Points on a hilly landscape, in no order, each with its height.
From any point a ball takes the steepest step (drop divided by distance) to one of its 2 nearest points. It stops when none of these is lower. Distance is the straight distance between rows; heights are no part of it.
legi: [ 0.15  1.28 -1.80 -0.22  1.03 -4.43 -3.88  0.09 -1.54  1.60  0.85 -2.95
 -3.61  0.36  0.24  2.12 -0.90  0.05  2.24 -1.81 -1.84]  h=6.11
subom: [ 0.60 -1.89  0.22 -1.02 -3.12 -0.29 -0.15  0.14 -1.00  2.50  0.53  0.55
 -0.79  1.37  2.53  1.15  1.25  0.76 -0.18  3.79  1.66]  h=4.36
nizit: [-1.14  2.55 -1.67  0.81  1.06 -1.20 -2.62  0.11  0.81  2.57  2.01 -1.93
 -3.73 -1.42 -0.59 -0.64 -1.07  1.50  2.12 -1.92 -1.16]  h=6.12
dite: [ 1.23  0.26  1.52 -3.53 -0.36 -0.76  0.64  1.01 -0.40  3.33 -1.38  0.14
  1.95  1.40  0.97  0.06  1.64  0.69  1.33  5.02 -1.97]  h=6.71
zitu: [-0.30 -0.87 -0.74  1.64  1.10 -0.99 -2.81 -0.10 -0.31 -1.94 -0.93  4.68
  2.38 -2.66 -1.21 -2.74 -3.65  0.29 -0.19 -0.05  2.60]  h=6.23
Guzo: [ 2.80  1.98 -1.84 -0.96  0.61 -1.81  1.71  0.74 -1.22  3.75 -0.04 -0.50
  0.30  0.05  0.38 -1.08  0.15  3.05  2.02  2.65 -2.06]  h=3.56
bena: [ 3.04  2.08 -4.04  2.61  0.32  0.38  0.15 -0.59  0.31  1.22 -0.53 -0.09
 -3.02 -1.10  1.09 -2.19 -0.69  1.27 -1.51 -0.40  0.15]  h=2.46
gotav: [ 0.47 -1.50  1.52 -2.73  1.04  0.84  2.73  1.02  0.43 -2.04 -0.05 -0.63
  2.74  0.62  1.79  1.35 -0.13 -0.29 -1.14  0.50 -3.34]  h=6.50
keb: [-1.59 -2.31  0.41  0.85 -0.23 -4.02 -1.80  0.19 -0.27 -3.42  1.75 -1.98
 -2.20  1.71  1.49  4.08 -0.51 -1.13  0.47 -2.31  0.73]  h=6.85
Luzop: [ 0.68 -0.40  3.32 -1.55 -1.85 -1.41 -0.52  0.19  0.43  3.51  0.65 -0.06
  1.28 -0.17  0.48  1.69  2.15  2.26  2.78  4.24  1.04]  h=4.74
ros: [ 0.47  0.38 -2.39  0.37  0.42  2.17  1.44 -1.48 -1.09  0.61 -1.37 -2.92
 -4.00  0.65 -0.17 -0.31  0.08 -2.29 -1.58 -1.51  0.44]  h=4.87
Komev: [-0.27 -0.36  2.08 -1.21 -2.61  0.94  0.57 -1.76  0.81  1.32 -0.65  0.50
 -1.55  1.55  1.17  3.45  1.44  0.25  1.59  1.07 -0.97]  h=3.83
dapir: [-0.25 -0.58  0.54  3.73  0.21  3.13  0.85 -0.30 -1.39 -5.98 -1.70 -0.58
  2.72 -0.51 -0.69  0.69  0.05 -1.13 -1.07 -2.27  2.49]  h=6.34
mon: [-1.45 -2.75  1.31  0.52 -1.26  0.88  1.12  2.28 -0.53  0.39  0.73  1.27
  0.31  0.78  1.70  1.00 -0.01  2.64  0.90  1.44  0.76]  h=3.32
vov: [-0.15 -0.29 -2.28  1.73  0.02 -0.61 -1.29 -0.76 -0.86 -2.72 -3.08  4.25
  2.35 -1.43 -1.46 -1.24 -3.75 -0.94 -1.29 -0.11  2.01]  h=5.99
Seba: [-0.74 -0.66  1.65 -0.10 -1.87  0.23  0.19 -2.09  0.58 -1.03  0.03 -0.58
 -1.13  1.96  1.66  3.99  2.09 -1.36  1.18 -2.06 -0.60]  h=3.29
tid: [ 0.06  2.88  2.87 -2.92  0.79 -1.63  1.30 -0.22 -0.69  4.04  1.02  3.28
  1.43 -0.85 -2.54 -0.94 -1.83  2.90  2.59  1.26  0.42]  h=4.85
nog: [ 1.59 -0.86  1.79 -3.76  0.56 -0.37  1.33  1.46 -0.09  0.94 -0.91  0.09
  2.98  0.64  1.21  0.76  0.16 -0.11 -0.18  3.23 -3.37]  h=6.60
midum: [-1.09  0.10  3.53 -3.08  0.21 -0.88  1.40  0.52  0.80  2.24  0.08  1.32
  2.73  0.50 -0.40  1.66  0.50  2.24  3.44  2.27 -1.61]  h=4.45
Kodi: [-2.10  0.99 -0.08 -0.28  1.87  1.47 -2.53  1.83 -0.07  1.74  1.64  0.80
 -1.57 -0.44 -0.61 -2.19  0.24  2.31  1.86 -1.80 -2.08]  h=1.67
turet: [ 3.92  0.98 -1.77  0.07 -1.95 -1.57  1.32 -0.34 -0.45  3.67 -0.01 -0.99
 -1.11  0.17  2.72  0.57 -0.26  2.24 -0.17  3.16  1.46]  h=4.79
bise: [-0.90 -2.34 -0.80  0.41 -1.91  1.38  1.60  0.87 -0.85  0.36 -0.26  0.41
 -1.39  1.08  1.01  1.10 -0.71  0.43 -1.02  0.84  0.32]  h=3.75
gazi: [-1.32 -2.75  1.85 -0.31 -1.82 -0.36 -0.27  0.70 -0.05  0.12  1.06 -0.63
  0.09  2.11  2.92  2.62  0.38  1.45  1.11  0.87  0.46]  h=3.65
kobim: [-3.14  2.53  0.11 -0.92  3.12  1.22 -2.80  0.78  2.04  0.33  2.37  0.17
 -1.01 -1.96 -1.60 -2.88 -0.14  1.13  1.49 -2.97  0.02]  h=2.00
defi: [-1.11 -0.63  0.81  1.06  1.08  2.92  3.37  0.39  1.11 -3.19 -1.06 -3.48
 -0.36  1.28 -2.64 -0.05  1.17 -2.82 -0.57 -2.41 -0.78]  h=7.02
Kilod: [-0.16 -2.61  1.41 -2.26 -2.17 -0.45 -0.20  0.62 -0.54  1.75 -0.13 -1.85
 -0.82  2.18  3.87  2.34  1.06 -0.22 -0.12  2.70 -0.01]  h=4.00
Pamol: [ 0.34 -0.75  2.52 -0.29 -2.51 -0.11  0.63  0.86  0.10 -3.45 -1.22  3.77
  6.02  0.78  2.35  1.21 -0.74  1.39 -0.18  2.38  2.22]  h=4.98
mok: [ 0.38 -0.02  0.57  0.48 -2.74 -1.97 -2.11 -0.25  0.66  1.53  1.99  0.02
 -1.05 -1.47  0.52  3.09 -2.03  2.51  2.18 -0.87  2.15]  h=2.35
nobed: [-1.38  0.89 -0.91  0.41  2.67  1.91 -2.62  1.96 -2.20 -1.03 -0.95 -3.93
 -0.99 -0.18 -0.70 -0.55  2.08 -2.45  1.71 -1.44 -3.80]  h=1.52
Mipev: [ 1.65  0.13 -1.01  1.02  1.20 -1.31  1.16 -1.25 -0.77  0.25 -2.77  3.70
  0.12 -1.33 -0.91 -1.58 -2.58  0.51 -0.06  1.75  0.57]  h=4.23
rul: [ 2.08  0.18 -0.54 -3.21 -0.74  0.06  0.68 -0.35  0.07  2.43 -0.12 -0.81
 -0.48  0.85  2.36  1.71  0.59 -0.46 -1.72  1.90 -2.05]  h=4.13
Sadi: [ 2.78  0.62 -0.04 -3.34 -1.47 -0.06  2.51 -0.96  0.76  3.08 -1.41  1.66
  0.22  1.44  2.11  0.81  0.09 -0.56 -1.96  3.67 -0.22]  h=4.02
paf: [ 0.21  0.20  1.68  1.93  0.67  2.99  2.30 -0.42 -0.27 -4.59 -1.09 -2.22
  1.37  0.79 -2.56 -2.72  1.65 -3.66 -3.09 -1.77  2.78]  h=6.15
zegur: [ 1.56 -0.75 -0.77 -0.48 -4.00 -0.24  0.30  0.69 -0.95 -1.78 -3.27  3.30
  4.80 -0.16  0.24  1.94 -2.32 -0.05 -1.26  2.10  2.45]  h=5.39
Renet: [-0.27  0.21 -2.16 -0.12  0.14 -0.89 -0.61 -0.85 -1.55  0.93 -0.33 -3.65
 -4.88  1.75  0.50  1.22  0.63 -2.71 -0.42 -1.69 -0.66]  h=5.44
lonal: [-1.75 -2.61  0.22 -0.75 -0.90 -2.65 -0.67  0.02 -0.53 -2.22  1.34 -3.32
 -3.11  2.76  2.96  3.46  0.52 -2.10 -0.91 -1.41 -0.20]  h=7.00
pazif: [-2.80  0.57 -0.50 -0.50  0.82 -1.27 -2.23  1.31 -2.32 -0.60 -0.57 -3.74
 -1.74  2.15  0.28  2.91  1.10 -1.85  1.95 -2.44 -3.79]  h=1.60
nupe: [-0.25 -0.27  0.48 -1.25  2.00  0.21  2.60  0.54  0.84 -3.37  0.44 -0.67
  2.05  0.56 -0.34 -0.38  0.84 -1.83 -2.05 -1.65 -3.49]  h=6.38
vep: [ 2.37  1.00  2.11 -2.55 -2.46 -1.13  0.99 -0.88  1.74  2.78 -2.08  1.81
  1.64  0.94  1.20  0.29  1.60  0.27 -0.49  5.74  1.04]  h=3.62
susud: [-2.26 -1.88  0.77  1.66  0.17 -3.52 -3.38 -0.19 -1.01 -1.17  2.46 -0.68
 -2.36  0.20  1.22  2.28 -0.92  0.83  1.48 -2.62  1.73]  h=6.69
Rovu: [ 0.27 -0.07  2.30 -1.54 -3.28 -1.56  1.35 -0.95  1.22  1.51 -1.85  3.67
  3.34  0.82  0.30  1.09  0.09  0.94  0.49  4.75  2.56]  h=3.20
mimu: [-2.31 -0.71  0.26  2.06  2.57  1.37  0.58 -0.86  2.16 -5.85 -1.42  0.28
  1.60  0.93 -2.33 -4.68  0.18 -5.32 -2.40 -0.73  1.85]  h=5.70
vel: [ 1.93  1.18 -4.00  1.02  1.46  0.17  0.78 -0.47  1.24  0.47 -0.65  0.19
 -1.58 -1.29 -1.07 -2.40 -0.65 -1.10 -1.92 -0.47 -0.14]  h=3.35
Vutos: [-1.09 -0.76  0.48 -1.48  2.73  0.01  2.36 -0.57 -0.18 -4.29 -1.40 -0.35
  0.70  0.67 -1.68 -3.68 -0.92 -5.01 -3.80 -0.90 -1.25]  h=5.08
komo: [ 0.58  1.13 -1.60 -1.35  3.27  2.09  0.13 -0.49 -1.79 -0.23 -1.28 -2.12
 -1.20  0.29 -1.46 -2.54  1.44 -2.99 -1.61 -1.81 -2.18]  h=3.73
vepet: [-1.76  1.09 -0.90  1.05  2.36  1.05 -3.34  0.16 -0.36 -0.59  0.74 -4.26
 -2.24  0.40 -2.07 -0.98  3.01 -2.98  1.51 -2.48 -1.78]  h=2.36
gamu: [ 0.61 -0.21  1.08  0.37 -2.52 -0.87  0.90 -0.67 -0.02  2.00 -1.52  4.06
  2.98 -1.03 -0.36  1.28 -1.34  2.40  0.57  2.32  2.13]  h=2.68
Revib: [ 0.56  1.67 -2.03 -0.08  1.64  0.44 -0.67  0.77 -0.91  2.12 -0.59 -1.05
 -0.54 -0.27 -0.26  0.31 -0.29  1.15  1.54 -0.05 -4.03]  h=4.42
vulo: [-0.15  0.05  1.41  1.22  0.32  1.29  1.91 -1.18  0.83 -4.69  1.59 -1.31
  1.98  0.57  0.45  0.83  2.80 -0.15 -0.78 -3.03 -1.00]  h=6.13
Tati: [-0.39  0.83 -2.75  0.10  1.64  0.94  0.42 -0.74  1.61 -1.17 -0.53  1.06
 -0.77 -0.68 -1.53 -3.83 -0.10 -2.76 -3.44 -0.98  0.62]  h=3.94
Did: [ 1.02  0.25  3.81 -1.70 -2.67 -0.68 -0.44 -0.49  2.74  0.90  1.27  1.23
  3.12 -0.71  1.46  3.05 -0.29  2.19  1.45  1.42  1.56]  h=3.33
buk: [ 1.69  0.62 -1.05 -1.62  1.12 -0.89  0.25  0.88 -0.90  2.73  0.23  0.82
  0.61 -0.91 -0.62 -1.22 -1.09  1.23  0.28  1.68 -3.19]  h=4.04
zuf: [-0.17 -0.36 -0.29 -2.96  1.88  0.93  3.33 -1.02 -0.39 -2.13 -1.91  0.28
  0.49  0.85 -0.73 -1.47 -0.84 -3.66 -3.79 -1.02 -1.63]  h=4.80
vud: [-3.27 -0.41  0.95  2.21  1.03 -1.07 -2.81  0.06  0.49 -1.38  3.04 -2.04
 -2.59 -0.46 -0.16  0.89 -0.34  0.48  1.86 -3.83  0.77]  h=6.52
let: [ 0.96  1.58  2.27 -1.32 -2.66 -0.74 -0.66 -0.75  1.66  1.64  2.13  1.67
  1.64 -2.16  0.34  3.07 -1.42  2.42  1.28 -0.77  2.30]  h=2.98
rutim: [-0.98 -0.48  2.56 -1.34  0.32 -1.23 -0.80  1.24  0.14  0.07  2.30 -2.05
  1.03 -0.33  1.68  2.87 -0.38  2.95  2.85 -0.58 -2.53]  h=4.12
vagul: [ 1.27  0.46  0.45 -0.14 -0.60 -1.56  1.33 -0.55  0.22  2.58 -0.17  2.26
  0.96 -1.32 -0.87  0.11 -1.07  2.61  1.08  2.34  0.55]  h=2.02
vaz: [-0.03  0.94 -0.83  1.36  1.94  1.75 -2.02 -0.56  0.66 -0.20  0.28 -2.91
 -1.51 -0.08 -2.84 -2.71  3.78 -3.36 -0.55 -2.14 -0.30]  h=1.39
vodi: [ 0.01  1.84 -0.07 -0.81 -0.66 -2.97 -2.29  0.97 -1.10  4.19  2.23 -1.52
 -2.23 -0.06  0.65  1.35 -1.04  3.26  2.58 -0.01 -0.65]  h=4.63
Pidu: [-0.89  0.88  2.94 -3.13 -0.09 -2.52  1.81  0.18  0.28  3.81 -0.07  2.40
  3.00 -0.04 -1.96 -0.13  0.44  2.33  2.87  3.50  0.54]  h=4.64
tose: [ 3.55  1.34 -0.82 -1.09  0.13 -3.55  2.66 -0.18 -0.06  3.29 -1.14  1.08
  1.34 -0.88 -0.87 -0.65 -0.65  2.02  1.42  4.05 -0.61]  h=2.85
Kob: [-0.22 -1.27 -1.03  1.55 -2.27  0.94 -0.16 -0.56 -0.94 -2.01  1.41 -3.08
 -2.25  0.91  0.05  0.46  1.53 -3.14 -2.71 -3.06  2.36]  h=6.04
maziv: [-0.10  0.10 -0.27  1.42  2.47  0.50 -2.31  0.09  0.02  0.33 -0.01  4.20
  0.22 -2.94 -1.57 -3.79 -2.70  2.38  0.25  0.20  2.67]  h=6.42
voso: [-1.11 -1.50 -0.15  1.74  0.70 -0.56  0.14 -1.13 -0.44 -4.68 -2.09  3.13
  2.48 -0.91 -1.47 -1.58 -2.90 -2.59 -1.69 -0.14  0.92]  h=5.71
Bir: [-1.19 -0.09  0.45  4.74  0.35  3.41 -1.29 -0.38  0.82 -5.06 -1.42 -0.36
  2.51 -1.12 -2.35 -1.53  1.22 -1.42  0.06 -2.26  3.27]  h=6.56
koz: [ 3.89  1.68 -1.75 -1.11 -0.89 -1.30  1.33  0.87 -1.59  4.04 -0.84 -2.20
 -1.68  1.34  2.24  0.55  0.10  1.68  1.25  3.15 -1.48]  h=4.22
Fugez: [ 1.45 -0.13 -0.85  1.40 -3.12 -1.26 -0.96 -0.07 -0.75  2.58  0.68  0.38
 -1.24 -0.84  1.75  2.57 -1.32  2.58  1.35  1.76  3.35]  h=1.68
leli: [ 0.46 -1.47  3.16 -1.43 -2.10  0.55  1.34  0.91  1.39 -1.27  1.08  2.42
  4.10  0.76  2.69  1.57  0.46  1.43 -0.66  2.75  0.98]  h=4.83
delen: [-0.57 -1.45 -1.50  0.52  1.30  1.73 -0.66  0.59 -0.50 -0.18  0.52  0.71
 -1.51 -0.87  0.13 -1.18  0.97  0.06 -0.42 -0.93 -0.72]  h=5.49
buz: [ 2.10  0.07 -2.10  1.00 -1.77 -0.63  3.02  0.54  0.25  1.82 -1.02  1.63
 -1.02  0.15  0.88 -0.54 -1.79  1.33 -1.80  2.46  0.93]  h=5.31
pebud: [ 0.55  1.18 -2.65 -0.92  4.03  0.87 -1.30  0.62 -0.82  0.10 -1.27 -0.72
 -0.81 -0.92 -0.67 -3.23  0.56 -1.16 -0.69 -0.69 -3.30]  h=3.19
dabub: [ 1.18  0.62 -1.31  1.15 -0.09 -2.25 -1.57  0.95 -1.39  3.30  1.72 -0.92
 -2.18 -1.05  0.92 -0.77 -1.09  3.38  1.61  1.51 -0.53]  h=4.96
peg: [ 0.31 -2.19  0.24 -0.61 -2.24  0.65  1.27  0.74 -0.73 -2.51 -1.47  2.91
  3.75  0.77  1.85  0.89 -2.08 -0.26 -1.57  1.70  1.82]  h=5.16
rilu: [-0.79 -0.50  1.20  1.37  0.81  1.86  1.24  0.23 -0.26 -2.34 -0.47 -6.74
 -1.94  2.15 -2.12  0.35  1.66 -3.59 -0.44 -2.18  0.62]  h=6.73
Zor: [-1.09 -1.22  1.09 -0.56  0.80 -0.35  1.05  0.98 -0.56  0.57  0.14  4.33
  1.56  0.02 -0.98 -1.74 -1.56  1.77  0.13  1.10 -1.07]  h=2.70
moru: [-0.88 -1.87 -1.31  1.41  0.38 -0.47 -1.03  0.83 -0.68  2.07  1.74 -0.32
 -2.08 -1.24  0.48 -0.50 -0.57  2.30  0.45  0.18  0.01]  h=5.25
sez: [ 3.60  1.65 -2.64 -1.33  0.11 -2.61  3.71  0.01 -0.02  2.38 -1.28  1.13
 -0.02  1.04 -0.22 -2.03 -1.99  0.97 -0.99  3.28 -1.85]  h=3.57
Vaga: [-1.33  1.35 -0.53 -0.21  4.18 -0.06 -0.71  0.19  2.73 -2.89  0.11 -0.49
  1.15 -1.34 -3.07 -3.90  0.80 -2.68 -0.55 -1.53 -2.60]  h=2.03
zon: [ 1.41  2.00 -4.30  3.40 -0.54  0.53 -1.46 -1.65  0.03  0.58  0.39 -0.09
 -3.66 -0.62  0.70 -0.96  0.19  0.09 -1.33 -1.67  2.35]  h=1.09
rufim: [-1.04 -0.14 -1.27  2.96  1.28  2.80 -2.82 -0.58  0.79 -1.25  0.80 -1.39
 -2.05  0.18 -1.16 -2.86  2.71 -2.16 -0.66 -2.05  2.07]  h=2.33
gep: [ 0.52 -0.74  5.26 -1.82 -1.33 -0.24 -0.16  0.23  2.14  1.37  0.09  1.22
  3.21 -0.04  0.66  1.01  2.19  1.80  2.55  5.23  2.47]  h=4.94
Bol: [ 0.48 -1.59 -0.12  0.76  1.11 -0.61  1.21 -1.27  0.69 -2.76 -0.52  3.14
  1.81 -1.22 -1.07 -0.09 -1.43 -1.44 -1.82 -0.64 -0.61]  h=5.92
dek: [ 0.32 -0.28  1.82  1.44 -0.77  3.13  2.16 -0.45 -0.89 -2.93 -0.57 -4.76
  0.00  1.70 -1.75 -0.62  1.85 -3.77 -2.41 -2.42  2.70]  h=6.41
pok: [-0.92 -1.03 -1.32  1.32  0.11 -0.07 -1.81 -1.14 -0.72 -0.62  1.37 -2.74
 -3.74  0.85  0.74 -0.04  1.46 -1.76 -1.22 -2.48  0.42]  h=5.79
fonuk: [ 1.53 -0.87 -1.52 -0.63  1.99 -0.43  1.94 -0.53 -0.63  1.16 -1.67  2.31
 -0.39 -0.72 -0.68 -1.25 -1.69  0.20 -0.39  1.05 -2.00]  h=4.40
Seg: [-0.65 -0.53  1.11 -0.54 -0.59 -0.29 -0.06  1.36  0.82  0.40  2.13 -0.10
  0.27 -1.64 -0.06  1.77 -1.02  2.48  0.49 -0.85 -1.84]  h=4.37
nimob: [-0.80 -1.17 -1.49 -0.26 -3.07  0.72  0.86 -1.05 -0.76 -0.54  0.83 -1.62
 -2.42  1.46  2.18  2.21  0.85 -1.76 -2.98 -2.26  1.84]  h=6.27
Vup: [ 0.54 -0.86 -1.61 -0.29 -3.74  1.46  1.04 -1.36 -0.71  0.34 -1.85 -0.23
 -1.45  1.46  2.10  2.93 -0.32 -1.47 -2.72 -0.47  2.79]  h=6.03
mafan: [-0.12 -1.55 -1.68  0.79 -0.66  1.88  1.96 -0.68 -0.61 -0.47 -1.49 -0.63
 -2.35 -0.01 -0.29  1.54 -0.33 -1.47 -1.35 -0.57  0.26]  h=4.26
vepip: [ 0.09  1.42 -3.07  3.00 -0.46  1.97 -2.58 -1.40  0.19 -0.16  0.55 -0.46
 -2.32 -0.69  0.03 -2.24  1.60 -2.38 -1.94 -1.70  2.87]  h=2.34
lirik: [-1.62  0.18  1.26 -0.08 -0.13 -2.07 -0.61 -0.74 -0.39 -1.99  0.49 -2.93
 -1.90  2.62  1.00  3.75  1.84 -1.41  2.43 -2.41 -2.18]  h=2.57
lusi: [-0.25  1.08 -0.89  1.91  1.08  1.64 -2.61 -0.64  0.04  1.16  0.95  1.88
 -2.23 -1.82 -0.84 -1.53 -0.67  2.03  1.00 -2.05  1.94]  h=7.08
faloz: [ 0.73 -1.75  2.07 -1.22 -3.76  0.25  0.82  0.61  0.57  0.77  0.04  1.18
  2.50  1.52  3.15  1.23  1.21  0.35 -1.62  4.44  2.18]  h=4.67
lufiz: [-0.27  1.23 -1.85 -1.43  4.10 -0.43 -1.97  1.22  0.81 -1.13 -0.40  0.35
  1.36 -2.52 -1.97 -3.87 -0.84 -1.41 -0.47 -0.38 -3.54]  h=2.63
fug: [-1.55  0.39  0.63  1.22  1.11  2.27  1.28 -0.39  1.49 -2.73  0.85 -0.82
  0.61  0.58 -2.13 -2.59  3.51 -1.96 -1.01 -3.17 -1.23]  h=5.85
zuri: [-2.71  0.07 -0.41  0.33  1.76  0.89 -0.92  2.06 -1.16 -1.91  0.37 -4.27
 -0.47  0.69 -0.04  1.05  1.60 -0.95  1.09 -2.68 -3.59]  h=0.53
mar: [ 1.58 -0.35 -1.47  1.20 -1.98 -1.60 -0.34  0.00 -1.52 -0.80 -3.04  4.76
  3.59 -1.00 -0.88  0.08 -3.64  0.62 -0.55  1.86  2.60]  h=5.69
bipaf: [ 2.36  3.76  1.45 -1.81  0.58 -1.78  1.02 -0.85 -1.31  5.21  0.32  2.65
  0.17 -0.14 -1.00 -1.47 -0.14  3.69  3.11  1.95  0.86]  h=5.07
gop: [ 0.01 -0.22  1.72 -1.63 -0.46  0.60  0.89 -0.49  0.81  2.35 -1.25  1.31
  0.57  1.22  0.07  2.43  0.86  1.31  2.53  1.51 -2.32]  h=4.21
vopim: [-0.53  0.15  1.00 -0.69  1.06  1.48  2.57  0.02 -0.08 -3.63  1.22 -3.24
  2.16  1.27  1.75  0.76  2.90 -0.52 -1.81 -2.02 -2.94]  h=6.26
selip: [-0.78 -0.08 -0.92  3.15  0.76  3.11 -2.16 -0.56  0.80 -2.61 -0.15  1.92
  0.75 -1.24 -1.53 -1.67  0.42 -0.76 -0.95 -2.61  2.81]  h=6.74
fuvaf: [-0.01  0.33 -2.03 -0.97  0.82  1.25  2.42 -1.14 -0.40 -1.22 -2.05  1.79
 -1.40  0.28 -0.94 -2.45 -1.07 -3.25 -3.81 -0.41  0.42]  h=4.38
lal: [-1.71  1.26 -3.41  0.15  1.51  1.45 -0.16  1.28 -0.46  1.31 -1.58 -2.19
 -2.71 -0.17 -1.55 -0.43  0.68 -0.81  0.97 -0.79 -3.47]  h=4.90
Fodon: [-1.78  1.21  1.44 -2.14 -0.07 -1.45 -2.36  1.92 -1.20  2.81  2.54 -1.54
  0.15 -0.20  0.43  1.86 -0.63  2.66  3.09 -0.76 -2.04]  h=4.35
tesa: [-1.89 -0.95 -0.51  0.83  1.74 -0.36  0.40 -1.64  0.44 -4.15 -2.03  1.27
  1.12  0.24 -1.55 -3.09 -1.97 -4.94 -3.43 -0.63  0.88]  h=5.40
Zefe: [-1.12 -2.29  1.82 -0.58 -0.46 -0.14  1.69  2.29  0.26 -0.09  1.45  2.44
  2.66 -0.30  0.39 -0.32 -0.48  2.79  0.36  1.35 -0.69]  h=3.01
mopir: [ 1.64 -0.93  0.56 -2.02 -2.27 -0.53  0.41 -0.65  0.68  1.11  1.42 -0.26
  0.51 -0.23  2.09  2.85  0.28 -0.12 -1.21 -0.14 -1.46]  h=3.85
fiv: [ 0.52 -1.25  0.27  1.88 -0.03  2.30  0.70 -0.67 -1.08 -3.67 -1.85  1.66
  2.01 -0.68 -0.49  0.95 -0.59 -0.88 -1.51 -1.09  1.16]  h=6.14
pobon: [ 1.61  0.76 -1.72  1.84  1.41 -0.36 -0.10 -0.23 -0.78  1.83 -1.00  2.31
 -1.63 -2.11 -0.23 -1.99 -2.36  2.67  0.86  1.48  1.00]  h=3.60
bire: [ 1.72 -0.47 -1.97  2.95 -1.14  0.14  0.06  0.05 -1.12  1.82 -0.99  1.01
 -1.46 -1.23  0.97  0.68 -1.94  2.36  0.93  1.09  2.71]  h=2.72
sot: [ 2.09 -0.35 -1.86 -0.64 -3.07  0.92  2.30 -0.59 -0.17  2.13 -2.20  0.28
 -0.97  1.45  1.97  1.41 -1.38  0.26 -2.45  1.89  1.96]  h=5.67
Neri: [-1.99  0.75 -0.16  0.82 -0.54 -1.12 -2.75  0.06  0.64  1.12  2.99 -0.55
 -3.29 -0.94 -0.47  0.23 -1.85  2.24  1.53 -2.81  1.10]  h=6.33
panu: [ 1.44 -1.02  2.39 -1.75 -2.20 -0.84 -0.46  0.43  2.33  0.76  2.22 -0.90
  2.09 -0.71  2.70  2.81  0.57  1.81  0.52  1.37 -0.74]  h=3.58
dun: [-2.00 -0.60 -0.04  0.87  1.54  1.86  0.52  0.36  1.39 -2.05  0.03  0.88
  0.16 -0.26 -1.66 -1.64  0.58 -0.31 -0.95 -1.77 -0.90]  h=5.68
Salo: [-0.18 -0.61  3.34 -1.08 -1.70 -2.47 -1.44  0.58  1.51  0.70  3.32 -1.92
  0.65  0.23  2.30  3.86 -0.76  2.51  2.80  0.49 -0.05]  h=3.87
radif: [-0.82  1.29 -1.65  2.98 -1.07  2.59 -3.57 -0.39 -0.86 -0.98 -0.04  2.44
 -0.07 -1.49 -0.81 -1.49 -0.13  0.55  0.70 -2.82  3.67]  h=6.90
Lalu: [-0.35  0.34 -2.03  0.85  0.89 -1.98 -2.26  0.31 -0.29  1.03  1.24 -3.27
 -2.96 -0.78 -0.71  1.45 -0.27 -0.41  0.78 -2.49 -2.17]  h=5.87
mive: [ 0.15  2.24  3.14 -1.94 -1.07 -2.32 -0.76  0.47 -0.88  4.95  1.75 -0.72
 -0.11 -1.12 -0.36  1.62  0.66  2.58  4.03  2.20  1.10]  h=5.01
Pina: [-2.06  2.27  0.30  0.12  3.20  1.40 -2.20  0.39  2.88 -1.31  1.40 -0.81
  1.31 -2.09 -3.39 -2.90  1.55 -1.01  1.04 -2.93 -1.46]  h=1.32
ruzin: [-1.28  0.14  1.05  1.41  0.28  1.17 -0.08 -0.54  0.50 -2.30  2.61 -1.87
  0.25  0.26 -0.35 -0.66  2.74 -0.83 -0.34 -3.61 -1.40]  h=6.00
paz: [-0.47  0.09  2.18  2.48  2.92  2.19  1.13 -0.36  1.96 -4.68 -0.93 -1.54
  2.34  1.69 -2.75 -4.85  2.22 -4.45 -2.02 -0.76  1.24]  h=5.91
Kerel: [-1.48  0.11  0.35 -0.09  2.12  0.85 -0.01  0.66 -0.38  1.62  0.41  3.06
 -0.42 -0.90 -1.78 -1.69 -0.80  2.54  1.79 -0.15 -1.20]  h=2.25

For each start below, name the point where the ball stops.
tid: zuri
radif: voso
Vutos: zon
mar: Kodi
dabub: Fugez
Kob: Kodi
Kilod: Kodi
nog: Fugez
mive: Fugez
rul: Fugez

Call two points neighbours if one is among the 2 nearest of the other. Go from one point of each pair to the other, from neighbour to neighbour, staying as low as possible. Name the highest point that can't be avoided.
vaz and zon: vepip
zon and Kodi: komo
Kodi and Pina: kobim
Luzop and Fugez: gep
zon and zuri: vepet
vagul and Fugez: rul
